Each scene shows the same named points in several views. A view is turned or mirrored, shifted and resized as a whole, has a little noise and may leave points out.

Scene 1
View 1
bis: [-9  7 -4  4  3  1  7 -1  5 -2]
ragi: [  7  10 -11   2   6   2  15   8  -2  -4]
sutud: [-12   6  -3   3   2   0   5  -2   6  -1]
Gatip: [-1  6 -4 -1  6 -4 10  8  2  1]
Tugu: [ -8   6   2 -16  -5   7  22  13  -3  -3]
Keguk: [-1  6 -4 -3  4  0 14  7  0 -1]
pogol: [ 0  5 -1 -6  6 -4 13 12  1  3]
nurab: [-8  6 -3  1  3  0  8  2  5 -1]
Libu: [-11   6  -6  13   8  -7  -3  -6  11   1]
Fizol: [  3  10 -12   6   4   5  14   3   1  -7]
tipe: [-21   4   2  -1  -2   3   5  -4   8  -1]
dal: [-10   9  -9   5  -1   8  10  -4   4  -8]
View 2
dal: [  2 -10  -2   0  14  11  26   5  10  11]
Fizol: [ 3  6  1  3  7  0 14  0 12  1]
Keguk: [ 2 -9  0 -6 -4  4  5 -3  4  1]
ragi: [ 3  7  3 -1 -1 -4  7 -5 10 -4]
Gatip: [  7 -12  -7  -5  -9   1   6  -3   3  -4]
sutud: [  8 -22 -11  -3   2  10  20   4   5   5]
tipe: [  6 -35  -8  -8   5  20  23   7   0  13]
nurab: [  6 -18  -6  -5  -2   8  14   2   4   4]
bis: [  3 -12  -2  -2   9  10  20   2   8   8]
Libu: [ 15 -24 -27   2   0  -1  29  12   7   3]
Tugu: [ -9 -15  18 -15  -1  23  -4 -10  -1   6]
View 3
nurab: [ -5  -6  -5  12  11   4  -8  -6   4 -10]
Gatip: [-6 -1  2  5  9 -2 -8  1  6 -6]
Keguk: [ -8  -1   4   4  11  -1 -10  -7   3  -9]
sutud: [ -2  -8 -11  16  13   7  -5  -6   2 -11]
Libu: [  4 -11 -20  15   8  12   5   3   6  -6]
bis: [ -3  -7  -8  12  11   6  -5  -9   2 -10]
dal: [ -1 -10  -8  10  12   7  -5 -20  -4 -14]
pogol: [-10   2   7   7  11  -4 -12   1   7  -7]
Tugu: [-17   1  17  13  18  -5 -23 -18   2 -17]
Fizol: [ -2  -5  -2  -7   7   0  -4 -15  -6  -7]
View 4
tipe: [-17   7   3  -4   2   3   8   4   4 -30]
dal: [ -7  15   8   0   3 -16   4 -10  -4 -16]
Keguk: [ 15   7   8  11   4   2 -10  -6   5   3]
pogol: [ 11  -1   4   9   6  12 -11   1   6  -2]
Tugu: [  2 -18  -6  10  16   4 -14   0 -17 -11]
sutud: [ -6  16   9   0  -1   0   4  -2   8 -17]
Gatip: [ 9  9  8  7  3  7 -8 -1 10 -2]
Libu: [ -6  31  19  -5  -8   0  10  -1  25 -15]
ragi: [ 17  10  10  11   6  -8 -10 -13   0   8]
bis: [ -3  14   8   2   1  -4   2  -4   5 -13]
nurab: [ -1  10   7   3   2   3   0  -2   6 -12]
Fizol: [ 10  17  10   8   4 -15  -5 -16  -3   2]

In a view up to two points have been moved. Name them for each view, in the order of its rows, or write none.
view 1 -> none
view 2 -> bis
view 3 -> none
view 4 -> Keguk
